Points on a hilly landscape, in no order, each with its height.
A ball rolls from a point to whichever of its 5 nearest points has the largest drop for the distance, and stops where none of them is lower. Distance is the straight distance between rows; heights are no part of it.
(160): [125 163  99 134 106 189  91 133 131 123 105 129 178 112 145 116 132  87
 150 114 152  76 144 183 179]  height 394
(454): [144 107 154 131 125  97 129 133  99 145 147  73  94 142 105 120 116 144
 146 151 140 158 163 110 140]  height 365
(545): [137 139  95 121 117 165 114 135 155 136 122 144 159 114 143 136 136 115
 131 118 130 111 140 153 127]  height 140
(45): [142 158 165 139 155 134  83 195  55 144 205  80  76 159 109  41  77 135
 182 115 155 115 189 105 144]  height 579
(858): [ 77 130 139 122 158 118 152  65 196  95  78 229 137  92 122 160 139 126
  96 106  92 134  39 130 107]  height 219
(428): [147 116 122 120 111 134 149 137 129 142 149 115 127 110 122 134 120 137
 151 131 116 157 146 125 134]  height 684
(401): [130  92 152 127 117  66 156 103 109 126 123 104  96 152 125 162 153 148
  97 160 119 150 109  86 111]  height 324
(1032): [144  99 146 124 109  93 164 112 117 129 114 101 105 142 126 156 147 140
 111 150 104 157 112 105 118]  height 169
(951): [111 111 142 135 129 101 170  95 142 116  97 170 107  99 134 167 160 125
  99 150  82 149  45 103 124]  height 306
(524): [149 140 121 127 127 169 113 168 105 147 189  97 120 113 131  85 105 146
 172 101 159 122 172 114 144]  height 269
(1159): [105 121 133 140 142 125 167  88 167 109  93 181 129  98 141 165 145 128
 103 135  80 137  56 116 123]  height 211
(406): [116 184  95 150  96 211  91 133  99 127  87 130 177  99 125  95 113  75
 167  99 133  73 124 186 217]  height 136
(525): [145 141  87 124 117 172 106 157 122 133 161 124 163 104 142 113 124 136
 153 114 156 110 163 144 135]  height 330
(853): [ 96 122 137 133 148 132 152  86 175 105  91 210 137 102 149 152 145 120
  98 111  82 136  44 130 103]  height 187
(212): [158 168 124 133 131 177  98 182  82 142 198  94 128 125 144  68  87 147
 163  86 163 100 183 112 138]  height 319
(878): [147  98 169 114 145  57 120 145 115 137 153  80  84 196 103 120 126 137
 109 159 147 163 180 105  87]  height 162
(1142): [142  98 151 118 124  75 136 128 115 137 136  76  91 170 112 124 122 153
 115 157 135 156 155  94 116]  height 241
(926): [145  97 159 124 132  70 139 114 114 133 131  86  91 184 115 135 136 143
 103 152 132 169 157  89  92]  height 210
(801): [134  97 166 126 143  56 144 116 109 131 138 100  97 180 123 140 148 160
  78 159 137 158 148  77  72]  height 282
(602): [141 136 154 134 145 139 104 176  89 149 200  78  89 136 112  59  83 142
 177 115 160 128 179 113 148]  height 284
(669): [136  85 173 111 151  41 156 110 116 129 152 116 103 178 121 141 150 165
  59 156 144 170 116  49  58]  height 107
(6): [139 136 161 140 145 121  97 181  77 143 195  69  83 150  95  71  93 141
 173 130 160 126 186 111 134]  height 287
(495): [115 180  95 152  97 198  86 139  90 130 108 118 175  99 140  93 121  79
 157  98 143  56 140 177 200]  height 262
(542): [128  74 176 115 170  40 165 112 116 134 167 144  97 161 127 132 166 178
  52 159 154 170  94  32  47]  height 332
(334): [ 99 165  95 133 119 169  89 116 158 117  65 150 180 112 124 133 128  79
 138 112 129  89 129 204 173]  height 237
(422): [148 157  86 128 125 175 104 154 115 134 148 127 179 113 151 115 129 118
 142 115 161  87 154 158 153]  height 447
(274): [113 111 144 128 125 104 174 101 139 118 105 150 107 105 128 174 149 123
 106 143  89 151  60 106 122]  height 235
(392): [145 143  85 118 113 169 111 147 138 127 143 134 172 108 145 126 127 128
 151 112 147 112 151 153 132]  height 254
(830): [136 154  84 129 121 181 107 139 126 133 128 132 185 106 143 129 134 100
 137 116 155  87 152 173 151]  height 347
(505): [104 152  91 140 110 180  92 120 151 123  76 154 185 111 130 122 123  72
 153 105 136  81 127 201 190]  height 321
(508): [132 101 154 121 113  79 170 113 115 130 107 104  97 145 131 158 152 137
 106 157 109 149 103  91 117]  height 240
(444): [128 130  95 121 117 162 136 130 163 127 109 154 153 110 144 152 129 127
 134 126 100 134 117 152 120]  height 221
(994): [142 128 140 133 140 132 113 170  87 154 182  78  88 129 111  84  99 137
 173 132 155 138 181 105 147]  height 279
(1022): [134 143 175 141 167 105  82 195  67 149 184  70  68 179 104  64  96 121
 153 155 166 128 189 119 123]  height 402
(644): [ 98 144 119 130 140 141 141  79 188  96  75 208 156 113 144 167 136 111
  97 104  94 107  72 158 104]  height 320
(641): [ 91 148 110 120 134 144 122  84 186  99  57 189 166 125 144 159 131 104
 102 105 100 104 101 178 121]  height 659
(301): [147 145  98 133 123 174 104 160 108 136 188  98 137 106 139  89 114 149
 171 103 166 110 169 129 138]  height 243
(229): [ 99 131 123 129 138 140 158  90 177 105  77 197 135 107 137 160 139 130
 104 116  82 129  57 133 112]  height 178
(518): [136  82 159 128 135  55 162  99 102 129 112 115 108 148 121 160 162 147
  81 158 125 146 100  77 110]  height 494
(445): [112  89 159 131 134  76 175  82 119 119  96 152 113 110 126 163 171 135
  96 166 106 147  47  92 120]  height 501
(1064): [145 107 134 129 110 106 161 131 130 135 123 108 110 134 120 147 140 145
 128 148  95 164 121 113 126]  height 263
(685): [115 134 123 133 129 144 151  96 174 110 102 184 149 105 140 156 147 124
 109 114  78 129  75 129 110]  height 109
(344): [130 143  95 128 121 156 109 121 163 122  99 151 166 106 136 156 135 104
 124 121 120 104 131 174 132]  height 166
(303): [122  91 142 132 121  74 167  96 107 120 103 141 107 115 128 163 167 133
  90 160  98 146  65  93 114]  height 412
(705): [150 108 161 116 142  65 120 144 108 137 150  83  83 184 104 114 118 141
 119 157 155 167 189 101 108]  height 188
(1167): [138 142 181 137 146 115  93 184  72 153 195  66  67 167 105  54  83 125
 162 137 161 129 178 117 138]  height 349
(532): [145 100 153 127 110  83 155 113 114 138 125  90  96 150 109 149 134 142
 125 149 127 164 146 105 118]  height 322
(1166): [138 130 161 130 139 114 102 169  96 154 173  71  81 153  98  77  98 137
 164 137 159 147 180 113 137]  height 278
(480): [ 89 112 131 137 150 118 164  89 172 108  93 204 128  88 137 163 144 124
  98 129  88 136  28 124 115]  height 223
(302): [134  97 137 123 114 111 166 118 126 129 118 113 103 131 125 156 141 136
 122 139  96 164 106 103 125]  height 220
(648): [151 141 100 129 119 173 102 163 112 141 173 114 159 103 149  99 114 144
 157 105 158 104 166 128 142]  height 88
(504): [126 106 149 132 121  90 171 104 116 122 113 121 100 129 132 174 159 129
 109 150 103 156  88  95 135]  height 281
(804): [125 105 134 125 113 118 161 114 144 129 107 140 117 115 129 169 147 126
 123 140  81 148  81 114 123]  height 204
(783): [147 141 135 136 134 150 112 170  88 152 200  92 111 132 117  75  91 150
 170 113 163 123 176 111 138]  height 277
(588): [134  89 164 119 130  53 155 112 105 133 126 110  95 170 127 151 152 158
  81 159 141 155 123  78  88]  height 399
(534): [153 165  97 137 121 183 108 151  92 131 176 108 159 119 154  86 108 141
 159  96 182  85 175 126 148]  height 351
(677): [134 150  94 140 113 181  92 150 106 123 118 123 186 100 142 116 135 100
 146 105 155  76 159 172 173]  height 468
(618): [122 152  88 128 109 161 106 115 167 120  88 152 183 114 136 144 130 104
 129 116 120  97 125 193 139]  height 184
(381): [125 135  94 124 115 159 128 115 184 118 100 173 160 110 144 157 133 114
 115 120  98 118 105 167 121]  height 342
(1164): [121  79 159 119 141  42 167  91 103 114 107 148 120 139 133 155 182 152
  61 171 137 147  73  75 100]  height 100
(905): [147 128  96 120 113 157 121 154 141 146 157 114 139 108 130 119 119 143
 152 121 137 145 152 122 131]  height 504
(161): [131 153  90 126 109 176  91 135 147 128 102 144 181 100 135 129 132  91
 142 117 146  78 142 190 163]  height 228
(715): [142 123 129 122 128 140 118 162 107 148 176  90 107 119 122  96 100 145
 169 124 146 145 164 116 138]  height 286
(264): [135 128 100 126 112 158 134 136 156 138 129 138 153 104 154 152 139 129
 129 127 105 130 125 148 124]  height 206
(695): [147 125 102 124 113 161 126 155 127 144 166 111 131 102 125 117 121 144
 157 120 149 127 162 120 130]  height 360
(601): [141 125 129 136 124 125 121 159 102 150 171  78  94 138 108  95  98 139
 163 139 146 159 171 111 134]  height 289
(390): [147 111 169 117 145  66 111 157 106 139 171  75  78 191  98 100 114 135
 128 161 156 160 187 111  98]  height 208
(65): [139 153 182 135 166 110  85 194  58 147 198  72  64 180  99  52  93 121
 162 140 155 116 190 116 139]  height 483
(77): [153 161 129 135 130 162 101 183  81 137 210  94 104 128 134  57  93 144
 176 105 161 112 178 101 135]  height 291
(111): [105 142 111 120 135 147 141  95 190 103  83 184 153 124 150 167 139 113
 103 111  97 106  89 159 100]  height 511
(549): [135 111 129 126 109 130 158 133 147 129 127 121 120 111 119 153 130 137
 133 136  95 158 124 117 126]  height 343
(1124): [123 131 101 120 129 144 140 122 182 117 104 168 156 104 133 165 138 122
 118 116  96 129 103 151 111]  height 336
(1009): [148 160 109 133 124 181  99 176  91 136 182  99 140 108 145  70 100 146
 162 101 160  96 175 116 142]  height 283
(909): [127 120 128 122 109 134 162 116 146 131 115 140 128 106 133 162 137 136
 125 132  87 149  94 123 121]  height 216
(246): [105 146 101 127 128 153 102 101 179 109  63 169 172 123 138 143 128  91
 122 109 115 100 113 199 138]  height 280
(396): [105 171  99 143  98 193  82 124 126 118  83 147 180 103 126 106 116  80
 156 109 139  75 131 201 207]  height 422
(603): [133 134 177 139 155  86  95 181  80 140 186  77  70 184  95  75  99 122
 153 161 166 133 198 129 127]  height 323
(360): [142 123 161 129 149  77 110 165 100 147 165  71  75 181  94 100 116 135
 136 156 163 153 184 111 119]  height 234
(296): [117 143 100 128 123 164 114 107 175 117  94 165 170 122 146 155 129 104
 122 107 112 109 115 181 129]  height 274
(195): [120 128 111 126 123 147 145 111 170 113  94 170 143 116 148 158 132 122
 112 121  94 119  85 145 112]  height 249
(998): [ 97 114 139 141 143 120 167  90 151 111  94 188 115  99 126 161 151 125
 101 139  83 144  39 109 120]  height 257
(887): [138 102 145 125 115 101 146 139 112 147 142  91  94 143 113 132 121 141
 136 142 125 153 153 100 126]  height 391
(991): [ 58 149 125 117 171 119 124  52 193  82  45 223 150 114 131 151 135 138
  89  85 106 100  44 153 109]  height 302
(199): [122 150  88 124 115 164 103 124 153 121  95 142 183 113 137 135 134  97
 135 112 137  90 143 189 158]  height 191
(906): [157 135 107 122 122 165 117 164 104 138 174 105 137 105 132 103 109 141
 160 111 159 130 160 120 135]  height 250
(967): [ 83 150 117 120 143 137 128  59 190  88  43 205 161 128 136 161 124 114
 102  90  91  93  75 169 116]  height 410
(654): [147 124 101 122 116 152 146 143 150 144 145 125 140 106 140 132 124 134
 145 133 116 143 141 136 125]  height 411
(989): [112 142 108 121 127 149 119  93 182 111  76 178 174 128 142 168 127 117
 112 114  97 119  99 174 108]  height 589
(223): [ 94 152  91 130 128 177  93  95 165 106  59 164 174 117 133 148 125  82
 140 115 125  91 121 200 166]  height 273
(582): [149 112 138 119 116 106 147 128 124 142 136  86 101 129 118 137 114 139
 135 143 122 165 145 107 133]  height 484
(687): [114 195  91 156  89 228  88 143  86 117 100 135 185  93 138  81 110  66
 155  91 134  63 121 191 227]  height 209
(51): [138  87 172 109 157  54 148 125 116 131 150 114  88 193 122 128 138 156
  72 160 142 160 141  56  60]  height 313
(1125): [138 126 110 122 114 148 147 125 155 133 139 142 135 101 128 159 132 131
 135 122  97 143 119 133 118]  height 318
(457): [135  77 170 116 153  41 164 102 106 121 147 135 112 159 133 145 173 168
  55 165 153 156  87  44  67]  height 352
(624): [144 101 155 125 129  90 111 157 101 151 166  81  85 154 103 105 103 134
 158 147 152 157 182 113 132]  height 276
(136): [138 102 146 124 109  96 154 121 123 144 132  91  97 149 118 151 132 141
 127 145 116 166 131 103 124]  height 288
(800): [ 84 147 119 122 152 132 140  71 187  84  70 215 135 110 138 157 141 122
  91 111  92 120  58 146  99]  height 229
(752): [130  82 166 120 140  39 167 102 103 130 134 129 108 157 128 145 168 168
  61 163 146 155  97  59  80]  height 470
(288): [148 121 110 127 115 143 127 163 126 141 170  97 124 109 122 111 123 147
 158 119 136 139 151 118 137]  height 350
(592): [113 110 131 127 129 132 156 102 164 126 106 165 129 110 139 168 154 127
 112 130  76 144  74 122 119]  height 179
(766): [ 63 137 130 122 174 114 136  46 195  75  57 238 148 104 121 150 138 133
  90  94 102 121  41 147  97]  height 267
(580): [140 155  83 135 118 187 103 154  97 134 156 113 175 112 155  92 124 116
 147 105 178  82 171 153 151]  height 516
(53): [144 120 135 124 115 124 134 157 113 154 162  93 102 122 107 118 115 137
 156 131 134 158 150 113 128]  height 500
(638): [ 96 152  99 130 128 149 105  87 182 101  40 176 168 135 120 151 125  94
 122 100 105  95 106 198 143]  height 387
(950): [136 118 166 129 138  89 102 163  88 143 165  71  79 169 106  95 106 138
 157 152 149 149 187 118 129]  height 261
(308): [137 179  85 148 102 205  93 147  68 121 118 113 180 118 154  89 115  89
 151  93 160  65 159 165 199]  height 264
(1158): [140 100 156 127 120  63 161 109 108 133 120 103 105 162 120 149 142 149
 101 159 130 158 139  87 107]  height 285

Call two points neighbours if one is among the 5 nearest of the other. Go from one point of each pair to the other, from neighbour to neighbour, staying as low as possible. Name the highest point that can't be avoided.
(545) / (406) | (160)
(669) / (648) | (801)
(545) / (685) | (195)
(1164) / (685) | (457)
(685) / (1032) | (302)
(878) / (648) | (994)
